A landscape with many valleys, sampled at points; each row gives a point and its height.
A ball rolls from a point to whichever of its 6 nearest points has the largest drop for the distance, and stops where none of them is lower. Distance is the straight distance between rows; heights are no part of it.
k580 h=34.9: [135 129 150  86 152 130 151 169 156 136 114 127 114 122  95 124 136 132
 106 127  69 109 110 125 159 125 119 134  99 142 109 100 122 142 147 118
 129 152 116 139 149 135 110 152 129  86  88 106 137 142 136 166  72 154
 113 120 146 129 132 159 149 100 110 138  88 147]
k132 h=38.7: [132  86 102 180 123 157  89  94  55 132 143  88 155 168 204  97 130 146
  71 168 138 205 136 175 143 163 131 166 154 165 158 117 147 110 133 143
 161  77 119  83  59 140 150  60 168 170 151 123 158 108 131 115 174 112
 142 145  51 158 152  94 130 148 134 114 168 113]
k900 h=36.7: [144 127 182  53 160 138 184 161 131  86 109 125  81 139 114 106 131 167
  98 109  32  89 123 148 179 109 114 181 101 167  76 137 111 128 170 116
 118 164 102 160 103 134 128 177 149  72  87 102 132 135 149 188  34 152
 108 139 152 129 139 181 170  68 121 139  62 172]
k472 h=27.0: [132 231 134 105 149  91 143 139 172 141 119 160  98  67  37 158 131 149
 160 106  82  58 111  78  99 113 139 119 119  83 104 140 118 163 106 110
  84 186 142 181 191 139 118 211 105  58  91  98  75 127 115 145 104 145
  88 122 222  96  99 168 107 141 137 143 124  94]
k732 h=8.3: [105 176 139 113 125  78 157 149 147 136 133 149 124  74  84 174 138 114
 161 108 136  89 108  94 111 134 120  95 143  56 132 148 114 158  93 141
  85 165 115 156 185 116 104 148 105 105 141 123 104 125 116 139 139 137
 115 133 194  98  91 135 109 140 145 131 139  95]
k67 h=9.2: [100 103  64 190 107 140  92  88  88 116 139 108 140 153 202 131 123 103
 113 136 196 191 161 140  99 164 122 129 168 143 182  93 151  77 116 133
 146  79 146  94  90 125 132  60 141 181 155 167 145 107 109  68 201  97
 162 132  56 140 128  74  94 154 157 107 177 114]
k153 h=13.8: [120 109  80 186 107 142 101  76 100 126 138 114 133 149 195 123 120 100
 129 143 193 164 160 138 100 150 125 124 160 144 178 105 150  83 122 132
 138  87 143  98  96 121 133  69 132 168 160 152 138 101 104  88 193 116
 144 120  74 136 129  82 102 153 146 125 160 110]
k15 h=35.6: [106 134  68 190  75 133 104 104 146 132 122 130 164 134 149 144 130  65
 161 125 226 123 162  98  83 118 141  93 143 123 159 120 135  95 107 129
 130  97 134 121 155  87 110  87 106 187 169 159 132 113 103  87 197 119
 138 106 109 135 105  85  91 162 155 119 149 119]
k361 h=26.5: [122 131  89 175  83 130 108  98 136 133 126 132 150 130 159 135 129  74
 162 140 213 124 158 111  99 120 140 105 134 123 160 131 146  96 118 128
 130  99 139 126 143  94 127  85 108 173 163 143 130 106 111  95 180 126
 134 102 110 137 114  90 105 161 145 125 133 123]
k216 h=8.4: [ 94 165 133 133  97  77 141 144 150 115 119 158 130  87 107 156 147  81
 170 111 180 123 128  92 117 122 134  89 145  50 128 149 121 133 101 143
  95 126 124 163 179 108 119 116  92 152 152 133 116 125 122 126 142 119
 124 132 179 115  92 118 110 164 149 121 139 101]
k171 h=8.2: [ 95 105  56 199  97 141  87  84 108 113 123 123 153 152 188 134 127  93
 141 127 217 174 166 128  78 150 122 105 170 141 180  93 145  80 102 128
 141  83 146 100 108 114 119  71 133 190 160 179 139 114 100  66 210  91
 164 124  72 133 120  73  85 156 155 101 178 115]
k629 h=39.3: [136 111 118 167 109 145 108  83 112 140 134 132 136 145 173 119 117  99
 148 155 178 146 147 140 123 135 132 112 132 146 160 138 150  99 133 127
 138 101 142 123 110 122 150  90 125 155 155 132 122 109 124 108 169 127
 133 115  99 140 139  94 124 156 131 136 136 126]
k868 h=43.0: [181  87 155  89 166 171 139 134 117 118 141  82  94 151 143  86 121 188
  92 126  78 124 134 157 147 111 148 175 119 169  95 119 128 130 174 118
 156 132 130  93  87 146 134 132 168 129  97 133 156 144 143 163  57 142
 136 109  91 138 176 154 178  65 102 140  82 152]
k159 h=19.9: [154  76 146 133 136 152 128 128 129 145 141 123 130 146 130 115 101 135
 131 140 124 153 117 146 135 127 129 118 108 150 121 136 121 128 138 129
 150 121 141 108  99 138 154 133 120 134 131 141 126 149 143 114 124 122
 138 135 104 130 158 131 156 126 114 140 132 144]
k229 h=58.8: [158  70 143 115 140 164 101 113  96 137 132 103 129 167 150  89 105 181
 105 138 101 158 118 165 137 129 139 165 125 175 120 137 128 132 148 126
 170 107 136  86  69 161 161 126 150 139 135 147 151 150 140 112 126 115
 148 144  78 150 165 125 157  93  99 128 143 146]
k814 h=38.8: [148 129 187  43 164 129 199 168 129  77 117 118  82 139 111 110 124 177
  95  97  22  83 117 151 180 102 106 195  97 164  65 152 106 137 173 125
 113 182  99 160  90 133 132 191 147  58  89  95 126 130 145 192  30 154
 105 141 158 122 134 185 167  68 123 141  60 170]
k515 h=10.2: [132 104 103 177 115 147 104  77  95 139 139 118 137 152 191 112 114 115
 128 161 170 161 149 146 122 142 130 131 148 153 173 122 152  96 130 132
 144  91 136 108  96 129 148  76 136 157 155 135 135  99 115 102 180 129
 132 121  79 141 140  85 120 152 137 132 151 116]
k846 h=46.2: [129 147 175  55 152 124 172 158 155  97 108 146  90 131  95 109 134 156
 103 103  39  90 116 135 175 111 110 171 100 149  84 124 118 133 164 116
 115 162 103 162 122 138 128 177 137  62  82  99 133 137 135 179  45 147
 103 137 166 130 127 183 155  82 121 133  73 156]
k425 h=17.9: [127 129 124 160  98 123 120 109 133 133 128 142 137 125 149 134 123  80
 165 147 190 135 145 123 122 126 137  98 120 117 145 151 148 101 125 127
 127 108 144 140 139 107 141 100 107 159 154 133 114 118 131 108 154 126
 135 111 126 134 123 102 119 164 134 130 128 134]
k507 h=9.9: [101 189 129 121 111  68 149 142 147 131 126 166 116  69  82 173 148 110
 179 100 150  83 120  71 102 118 123  90 159  43 141 142 100 161  84 137
  77 158 112 170 194 107 110 150  91 119 146 129  99 116 111 139 154 127
 111 135 211  95  80 139 110 144 161 125 144  69]
k956 h=17.4: [120 137 144 103 153 110 157 165 156 145 128 130 128 104  88 147 131 120
 118 127  96 112  98 115 142 133 113 109 107 110 117 116 124 155 128 130
 117 163 117 141 164 132  98 151 119  87 105 106 122 140 128 146 102 154
 111 123 155 110 121 139 124 126 117 142 114 133]
k752 h=31.9: [119 209 147  76 152  97 149 141 174 132 116 167 100  92  55 134 138 148
 135  96  63  78 111  92 122 116 124 138 111 103  94 125 127 158 132 114
  99 177 131 172 164 151 115 209 125  40  76  93 104 129 120 158  80 148
  87 133 204 105 114 173 114 130 123 135 107 115]
k556 h=30.4: [162  83 143 105 155 155 143 151 142 137 140 104 116 142 117 111 116 151
 104 130  93 128 123 140 144 116 133 136 104 155 108 104 112 136 154 125
 149 135 129 102 112 134 129 136 134 120 103 132 144 152 138 148  81 137
 135 117 109 132 158 154 170  89 104 144  95 141]
k378 h=7.9: [105 146 141 127 115  89 152 146 143 122 131 147 130  92 110 160 133  84
 163 118 162 128 123 108 125 130 125  88 127  70 119 153 124 128 107 149
 103 133 129 152 168 114 122 123 102 136 152 127 114 131 134 127 136 127
 127 133 166 111 107 123 116 160 142 127 134 122]
k631 h=11.1: [103  98  72 188 106 142  88  96  71 115 149  99 141 160 209 128 126 111
  90 143 184 209 158 153 116 176 124 147 167 154 179  96 156  79 124 138
 149  75 139  90  69 132 140  52 149 184 150 154 148 107 116  70 194  96
 166 138  46 146 135  78  99 150 162 103 179 112]
k889 h=23.2: [116 131 145 113 142 107 158 164 148 137 141 130 130  98  97 159 125 101
 134 124 125 120 107 117 133 135 114  96 112  90 119 135 122 147 116 144
 112 154 123 139 162 125 105 139 113 102 131 118 115 141 133 137 120 143
 120 131 154 107 117 133 123 139 127 141 123 132]
k834 h=38.2: [162 110 179  66 166 160 173 151 122  86 112 105  77 142 134  94 129 176
  95 123  40 102 129 157 177 114 130 175 109 171  84 135 118 121 170 111
 129 154 116 148  97 137 132 160 164 101  92 115 137 141 155 197  33 154
 122 131 130 137 161 169 177  58 116 138  52 177]
k672 h=7.7: [ 99 113  53 197  92 142  95  89 127 120 121 127 156 146 172 141 125  80
 153 122 223 148 167 117  72 135 124 100 164 135 173 102 140  82 100 128
 137  86 142 104 125 104 113  81 122 190 170 174 140 115 100  73 210  99
 155 119  84 134 115  79  84 157 155 109 167 118]
k744 h=47.5: [ 94 140  63 202  60 129 107 118 160 137 118 138 178 133 130 160 136  52
 162 116 239 118 160  82  83 110 146  85 150 107 155 120 120 110  96 129
 118  97 124 125 178  82 107  95  93 199 167 160 125 117 100  84 201 111
 132 117 123 135  94  87  83 164 162 110 165 121]
k915 h=25.2: [148  79 143 143 131 159 105 100 103 148 133 126 136 160 154  99 103 152
 125 153 120 162 121 159 142 134 134 137 123 170 137 141 128 124 138 127
 155 106 138 105  83 151 165 119 135 143 137 140 131 138 138 114 145 119
 139 139  93 144 161 111 147 122 109 133 146 137]
k110 h=5.8: [123 223 128 119 133  78 144 140 155 145 127 159 107  65  53 180 137 140
 180 110 117  47 112  70  97 119 128  99 137  64 134 147 105 169  87 117
  73 183 124 175 201 108 115 186  90  85 125 114  73 116 110 136 139 137
 101 120 220  93  78 157 110 134 152 136 138  77]
k626 h=14.7: [117 164 144  97 150 104 157 159 161 148 124 138 123  95  78 150 135 127
 124 122  93  94  97 107 137 135 116 114 116 100 119 122 127 158 117 126
 109 171 118 152 175 137  98 163 120  74 104 103 116 134 122 146 104 158
 105 123 172 106 112 140 115 126 118 139 119 126]
k17 h=26.0: [161  71 144 120 145 161 124 131 125 139 143 108 123 154 129 105 103 162
 113 134 107 149 121 152 134 120 134 140 113 161 113 127 117 129 147 127
 158 122 139  92  89 144 150 137 135 133 119 145 141 156 139 120 108 120
 141 132  96 134 162 137 164  98 106 136 126 144]
k545 h=15.7: [110 147 109 163  78 113 115 119 146 131 121 139 150 120 141 140 137  68
 168 137 209 123 149 106 111 119 148  96 126  99 142 144 142 102 114 128
 119 105 141 146 160  91 128  93  99 174 157 138 124 113 120 103 161 124
 132 106 135 137 105  98 107 168 144 123 131 126]
k772 h=29.9: [150 105 148  96 159 147 148 164 152 132 127 112 113 131 110 117 131 140
 101 131  77 117 117 134 153 120 126 134  99 150 107  99 114 134 155 119
 142 141 121 121 135 134 116 138 132 105  95 117 144 148 137 163  72 146
 122 117 123 131 146 161 162  92 106 142  85 146]
k291 h=10.7: [113 202 134 117 131  73 153 141 148 143 131 156 116  70  72 178 144 131
 167 109 126  66 109  82 103 130 122 100 143  60 140 144 110 170  86 129
  78 174 116 164 192 115 105 166 100  94 133 117  89 118 108 138 143 143
 107 125 205  95  82 139 107 134 149 134 139  83]
k5 h=66.9: [124 117 147 116 146 116 155 164 146 140 143 128 131 104 101 155 120 104
 130 126 121 127 109 122 137 135 115  98 108 104 119 130 120 142 123 141
 122 152 124 130 151 125 112 138 114 106 128 116 121 140 135 135 115 143
 124 129 144 108 126 136 129 136 124 145 121 138]
k428 h=29.7: [119  95  89 185 116 149  96  91  64 126 151  91 146 160 207 114 123 123
  77 161 162 206 148 162 131 168 128 159 160 156 167 104 150  96 126 144
 154  75 128  85  65 135 147  54 154 171 155 137 152 103 124  92 184 109
 150 141  45 149 144  86 115 155 150 112 172 107]
k134 h=17.5: [103 156  99 169  70 108 114 128 155 126 117 142 157 116 129 147 144  62
 168 131 216 119 148  90 108 115 155 100 134  95 146 139 132 111 111 129
 114 104 133 145 174  86 120  90  90 183 154 141 121 112 113 101 165 123
 130 105 140 136 100  94 100 169 149 118 133 119]
k339 h=12.9: [119 198 142 105 144  87 152 145 159 151 126 147 118  79  67 166 139 135
 145 113 105  75 101  94 112 135 122 111 126  81 126 137 124 167 100 123
  91 182 124 166 189 132 103 172 115  75 112 105  93 124 115 142 123 153
 100 126 195  99  98 139 106 133 132 139 129 106]
k219 h=35.8: [145  57 116 133 138 175  68 120  28 117 139  70 176 177 216  81 159 184
  39 162 100 209 130 227 150 156 127 185 138 184 136 131 156 134 143 142
 196  79 126  68  32 137 133  87 202 188 151 107 189 123 173 126 138 104
 169 155  31 174 161 109 143 112  90  94 141 165]
k417 h=11.0: [139 239 128 121 145  82 142 142 167 142 121 158  95  64  35 171 129 149
 177 111  96  45 113  66  94 111 138 106 125  72 116 147 101 172  97 109
  76 186 143 184 208 124 119 208  92  68 107 104  61 118 113 137 120 137
  95 116 230  93  82 166 109 141 148 139 133  80]
k709 h=43.5: [174  84 148 100 157 162 138 144 132 128 139  96 104 147 126 100 117 168
  99 128  88 125 128 146 145 114 141 151 110 164 104 109 117 132 163 121
 154 131 131  97  99 138 131 136 145 126  97 133 151 149 141 154  72 138
 136 112 102 133 165 157 176  77 103 142  90 144]
k776 h=12.3: [109 142 143 121 129  96 158 159 143 132 138 139 126  91 100 165 130  98
 151 118 140 117 114 110 127 135 113  90 124  75 121 145 122 140 110 148
 103 149 124 145 167 123 109 134 111 114 143 120 113 135 130 132 128 136
 122 133 167 106 109 131 116 148 135 139 130 123]
k384 h=43.3: [122 159 154  75 150 115 150 156 167 132 111 145 113 115  85 125 140 134
 110 117  64  98 104 115 157 123 117 140 102 130 106 104 128 147 144 114
 115 157 114 155 159 142 107 171 126  66  82  95 127 136 126 161  72 156
 102 127 165 124 122 161 135 109 113 135  94 141]
k786 h=39.4: [148  73 132 109 133 170  75 109  47 117 122  84 152 173 184  79 133 195
  75 152  86 175 115 196 150 141 138 188 137 187 128 134 142 139 151 134
 183  93 129  76  50 164 148 105 188 159 146 128 171 140 156 118 135 108
 160 154  51 167 158 113 143  94  89 108 146 158]
k250 h=31.2: [141  82 127 153 129 162  81  91  69 136 128 109 149 172 182  91 120 165
  98 165 114 181 123 175 149 151 132 159 144 177 148 135 134 128 136 137
 161  89 124  89  69 153 157  88 164 159 146 130 152 124 136 121 160 117
 138 146  70 157 159 100 138 128 111 123 160 127]
k463 h=35.7: [174  75 145 102 151 165 125 130 115 130 144  86 113 160 136  92 112 185
  98 128  94 140 129 153 134 110 141 167 118 166 107 119 126 131 161 120
 164 122 134  81  81 150 146 136 153 129 110 145 155 151 139 133  85 127
 146 119  82 138 168 147 172  77  99 136 109 141]
k131 h=15.6: [ 85 115  43 222  78 142  88  87 140 127 103 143 182 147 150 154 129  68
 160 121 244 154 170 105  70 133 127  71 173 129 166 105 124  87  78 121
 120  82 133 110 156 102 111  87 116 210 173 185 123 125 108  72 227  80
 154 128  94 132 115  77  72 169 162  94 187 122]
k29 h=41.6: [149  73 133 131 134 164  76 102  63 130 127 101 151 174 172  84 121 186
  91 156  97 174 113 182 148 143 136 173 136 185 132 138 133 131 142 133
 176  94 127  86  61 165 155 106 171 154 144 135 159 140 144 116 146 113
 146 152  68 163 157 110 145 103  97 116 154 146]
k32 h=33.5: [144  71 123 141 132 166  69 105  44 126 131  88 165 175 193  81 137 180
  71 165  98 188 119 196 154 152 132 177 145 183 140 132 138 133 140 140
 179  82 123  76  55 153 146  85 185 168 147 120 170 127 151 123 150 108
 154 154  54 169 156 105 140 117 101 110 157 142]
k564 h=28.5: [152  94 145 106 153 150 148 162 146 136 139 110 118 133 109 119 121 136
 109 130  94 126 115 132 148 119 126 125  99 147 110 102 110 138 149 123
 142 139 125 113 130 130 121 139 124 110 100 123 140 150 137 147  85 142
 132 118 119 126 149 153 160 101 107 146  96 143]
k755 h=17.8: [140  96 142 145 123 141 125 109 125 139 135 137 133 137 143 125 109 105
 148 150 152 153 129 139 135 129 129 101 114 137 132 150 136 113 131 130
 137 112 141 126 114 128 155 118 114 141 144 133 115 134 143 113 145 125
 136 128 118 130 146 117 141 151 125 138 132 145]
k795 h=44.0: [117 179 163  59 153 105 158 152 169 117 112 164  97 116  76 118 136 150
 120  95  47  89 110 111 149 110 111 157 103 125  90 119 122 148 153 117
 111 168 113 168 141 146 122 195 126  44  73  94 125 131 125 168  59 150
  91 138 186 117 121 181 132 107 119 131  92 136]
k540 h=28.3: [117 196 152  65 153  97 154 142 174 119 118 174  95 104  60 121 134 152
 133  85  51  79 118  99 131 107 118 148 107 111  86 124 123 157 145 118
 104 177 122 168 146 148 123 212 122  36  67  95 115 128 119 166  65 148
  82 139 199 104 118 185 122 121 123 136  96 119]
k196 h=52.3: [126 218 137 101 148  91 147 139 170 144 120 157 104  76  49 157 137 148
 150 106  85  66 109  88 106 123 128 123 120  90 110 136 123 165 106 110
  86 183 137 176 186 140 113 200 115  58  94  98  86 126 118 144 104 148
  90 122 212  94 102 157 106 139 130 138 125 100]
k964 h=69.0: [170  99 157  86 165 165 148 150 127 115 129  97  91 144 130  94 127 168
  96 131  70 111 130 150 160 111 139 162 114 166 100 109 120 126 170 111
 145 140 125 118 106 135 127 139 156 120  89 123 148 144 144 177  50 145
 130 111 112 138 165 162 181  65 106 139  67 153]
k236 h=33.3: [124 161 176  43 158 106 173 154 155  94 118 156  86 130  91 114 130 161
 115  86  34  82 118 129 165 102 104 178  98 138  76 130 114 146 165 124
 109 178 101 161 115 135 129 196 132  42  75  95 129 130 129 181  41 148
  94 141 176 119 122 191 150  89 121 133  77 146]
k792 h=21.2: [139  94 147 135 133 136 137 133 134 139 141 134 130 128 125 138 107 106
 146 140 141 150 122 136 137 131 121 100 104 128 121 145 127 124 129 136
 136 126 140 126 122 129 145 129 109 131 139 132 116 143 144 119 128 124
 135 133 123 123 146 127 141 145 124 141 127 143]
k823 h=64.6: [ 85 179 111 155  68  74 128 143 161 120 109 157 143  96 104 152 159  70
 172 113 203 123 137  74 112 109 154  92 148  50 138 134 119 136  97 131
  94 117 127 167 197  99 120 107  76 177 139 139 116 114 112 115 156 119
 117 126 177 122  87 105  98 174 152 114 150  94]
k39 h=12.4: [109 145 136 140 101 100 135 137 143 118 127 147 136 103 123 150 132  76
 167 128 181 133 129 113 126 125 135  92 125  80 124 157 136 117 116 144
 110 119 138 153 161 108 131 108  98 152 153 130 112 127 135 119 140 123
 131 122 153 121 109 114 115 167 141 126 129 124]
k321 h=7.1: [116 216 126 125 120  72 145 140 152 142 128 168 108  65  64 181 143 132
 188 105 138  49 120  54  94 109 125  89 151  49 147 144  91 172  80 122
  73 175 120 175 203  99 112 173  79 101 135 122  78 109 105 137 156 131
 103 126 224  89  67 159 110 136 170 131 141  62]
k33 h=38.9: [136  90 113 173 125 157  89  82  73 139 137 107 146 165 194  98 119 141
 100 167 138 182 134 163 143 151 130 153 149 166 163 123 144 111 133 136
 153  84 125  92  74 144 155  72 157 160 149 127 143 105 123 115 175 118
 132 138  70 153 151  95 127 145 127 126 159 116]
k946 h=59.3: [137 133 161  75 156 133 158 164 155 118 110 131 101 128 100 111 135 143
 101 122  59 103 114 130 167 116 123 149 103 150 104 104 119 136 156 112
 125 150 112 148 138 138 116 152 133  87  82 101 138 142 135 172  58 152
 112 122 149 132 132 170 157  88 110 137  78 153]
k283 h=39.2: [178  78 148  90 156 169 121 123 100 123 146  72 105 164 148  83 110 201
  85 121  90 139 129 162 137 112 145 188 123 168 100 128 136 133 170 124
 169 119 134  75  67 158 140 130 172 128 112 144 162 147 144 131  80 127
 148 119  72 141 168 141 168  67  95 131 107 150]
k740 h=30.8: [117 180 167  51 156  98 166 150 166 104 122 170  88 118  74 117 130 161
 124  80  37  79 119 112 148 101 107 166 101 122  77 129 117 154 162 124
 106 181 110 164 127 142 127 210 126  34  67  94 122 123 123 175  47 143
  87 142 190 109 120 196 135 105 120 136  84 129]
k405 h=42.8: [137 102 121 167 115 151 105  82 105 143 136 131 136 151 178 111 112 116
 139 162 163 156 141 148 132 140 131 122 133 155 161 137 146 105 133 129
 141  97 138 114 101 134 158  89 132 151 150 135 126 108 122 109 168 129
 131 124  95 141 146  96 129 150 127 136 145 126]
k124 h=39.5: [ 97 173 135 123 109  69 153 147 146 124 129 156 123  78  95 165 143  99
 172 105 159 104 121  88 109 124 127  90 153  45 132 144 110 149  88 144
  86 145 116 164 185 110 114 134  95 128 152 131 109 122 117 133 147 125
 117 138 194 100  88 129 107 150 152 123 139  89]
k573 h=49.8: [ 91 128  49 208  69 142 100 103 155 131 112 139 180 142 141 155 127  56
 161 117 241 132 168  91  75 120 134  78 159 121 159 115 121 101  88 126
 122  93 127 116 162  92 106  93 104 201 172 172 127 122 102  80 212  99
 144 122 106 136 103  84  77 164 161 104 172 121]
k824 h=40.4: [145 125 162  71 155 142 162 158 142 107 110 124  94 136 110 104 136 149
  99 124  54  97 118 141 169 117 124 156 103 160 100 108 118 126 165 112
 128 149 113 145 127 133 122 153 144  94  83 108 142 141 139 183  47 152
 118 122 143 138 141 173 168  77 113 138  70 160]
k575 h=34.7: [140  70 109 155 131 170  77 112  38 127 139  77 177 177 211  85 152 171
  47 164 111 213 129 208 152 159 130 182 143 181 139 128 149 124 133 144
 185  73 119  71  41 135 141  74 193 184 151 112 179 119 157 128 155 105
 158 152  41 168 162 104 141 131 110  99 153 138]
k520 h=46.3: [132 103 146 129 138 127 147 149 140 138 142 132 133 116 115 147 113 102
 140 134 136 144 119 129 137 131 117  95 105 115 116 141 126 127 128 137
 129 133 136 130 133 126 130 132 110 122 136 129 116 145 145 125 122 130
 133 133 133 116 139 132 137 143 125 142 124 142]
k290 h=10.1: [ 83 108  51 206  94 138  71  84 108 117 114 135 164 157 185 145 135  94
 143 126 226 188 167 127  76 155 124  91 180 142 179  99 141  80  91 121
 134  78 147 100 120 116 114  64 131 207 154 190 135 118 111  57 219  74
 177 126  72 137 121  66  76 162 155  86 194 123]
k337 h=20.4: [ 79 111  47 226  85 142  70  81 125 127 102 150 182 155 165 153 136  80
 154 130 243 175 174 115  70 146 128  68 184 134 174 103 132  84  70 117
 121  74 137 108 142 109 113  71 128 221 159 194 125 125 113  66 229  67
 168 124  84 131 122  70  76 175 158  81 202 123]
k206 h=43.4: [132 117 108 173 103 140 110  83 116 137 134 130 136 143 174 121 119  93
 151 154 187 141 151 132 114 133 133 111 137 139 165 131 153  95 127 128
 135  98 141 123 118 113 145  84 122 160 157 138 127 105 118 102 175 131
 135 109  98 139 129  90 115 158 137 133 138 126]
k717 h=19.7: [119 190 147  85 150 100 151 150 171 144 116 155 112  95  66 141 139 139
 125 112  76  86 101 100 130 127 120 133 112 105 110 123 131 161 125 113
 102 173 126 165 172 148 107 185 121  58  84  96 110 133 122 153  90 157
  93 124 191 110 111 153 115 124 118 135 113 123]
k266 h=9.3: [128 221 134 114 140  81 145 140 161 148 127 154 108  68  54 173 138 144
 164 110 107  55 107  80 100 124 131 107 132  74 126 144 112 172  93 114
  79 186 132 175 196 121 111 188 102  75 115 110  78 122 112 137 126 146
  98 118 213  91  87 153 105 137 140 138 133  86]
k650 h=35.1: [141  66 121 132 136 172  67 113  35 119 131  82 170 176 203  80 150 188
  56 163  97 196 121 213 154 152 131 185 141 187 138 133 146 135 141 141
 188  83 123  72  45 149 142  86 195 174 150 116 178 131 162 125 143 106
 159 155  40 174 158 111 143 108  95 102 146 157]
k585 h=14.4: [100 154 131 141  89  91 132 141 148 120 119 152 137  99 118 149 139  71
 171 126 190 128 133 100 121 120 142  94 133  71 126 153 133 117 112 141
 105 118 134 158 174 103 128 106  95 158 153 135 118 123 127 117 142 119
 130 121 160 126 101 110 112 168 145 122 136 119]
k49 h=21.1: [146  91 135 152 122 151 112  94 109 146 135 135 134 153 159 112 106 125
 139 157 144 155 131 150 138 136 130 118 120 155 143 146 137 116 134 129
 141 106 141 117  97 139 164 110 125 147 143 137 119 127 135 111 153 123
 134 132 102 140 154 108 142 141 118 137 142 138]
k491 h=14.1: [116 126 143 135 114 110 143 138 136 126 135 142 131 111 125 150 125  82
 159 132 169 138 128 121 131 131 128  90 117  93 123 156 136 115 118 142
 119 124 137 146 147 115 134 117 105 141 153 128 112 133 141 121 135 122
 133 129 144 119 123 120 125 161 135 133 128 135]
k381 h=27.4: [146  92 144 117 151 141 150 160 144 143 143 116 129 130 108 131 115 125
 116 132 106 134 113 132 141 126 122 111  99 137 113 115 115 136 139 130
 140 140 128 114 130 129 123 138 117 113 113 125 131 148 140 138 101 139
 131 125 121 121 144 147 152 116 114 144 110 140]
k18 h=14.3: [113 158 142 107 145  96 159 160 150 145 134 136 128  87  85 164 134 120
 134 118 111  99 100 106 128 139 113 106 116  87 123 132 123 158 108 135
 103 169 118 147 176 131  98 152 117  90 121 109 109 135 123 143 116 150
 109 126 172 102 106 134 114 134 127 142 126 122]
k239 h=34.0: [133 151 186  41 169 102 188 162 144  81 127 136  84 138  94 115 123 174
 107  84  25  72 113 134 170  98 104 192  95 146  68 144 104 154 173 132
 103 191  96 157 102 129 133 198 134  35  76  89 122 125 132 186  33 148
  94 143 173 112 124 197 157  80 120 144  70 146]
k242 h=41.8: [162  74 141  97 142 171 101 114  76 119 134  77 128 173 161  80 113 206
  83 128  88 155 121 172 139 122 138 191 132 180 109 131 142 134 163 126
 176 106 132  70  54 175 149 124 174 140 131 144 161 151 149 110 104 113
 157 141  60 156 160 126 156  73  92 119 135 155]
k911 h=16.8: [133 113 136 151 110 129 125 112 128 137 133 140 133 126 141 131 116  89
 159 148 170 143 136 131 130 130 132  98 115 122 135 152 144 106 126 132
 130 113 146 139 130 118 151 110 110 150 152 131 115 126 140 111 145 124
 136 121 126 131 135 112 133 160 132 135 130 139]
k10 h=37.2: [169  79 145 105 155 161 135 143 131 133 142  97 114 151 125 102 113 167
 101 129  94 133 126 147 139 113 138 151 111 163 105 113 118 134 158 124
 157 129 132  94 100 140 135 137 142 126 106 140 152 151 139 143  83 130
 142 117  97 133 163 150 171  83 103 138 102 141]
k658 h=6.1: [110 119  67 188  91 141 102  87 128 123 126 126 153 141 175 134 125  77
 152 131 218 139 166 119  81 131 126 106 153 136 170 107 146  84 109 127
 135  93 142 111 128 103 119  81 118 178 167 163 135 107 100  83 198 111
 145 113  87 135 113  80  92 155 150 121 151 117]

For each start below, name the point where the ball stops.
k556: k378
k786: k378
k428: k658
k540: k110
k132: k658
k283: k378
k29: k378
k752: k110
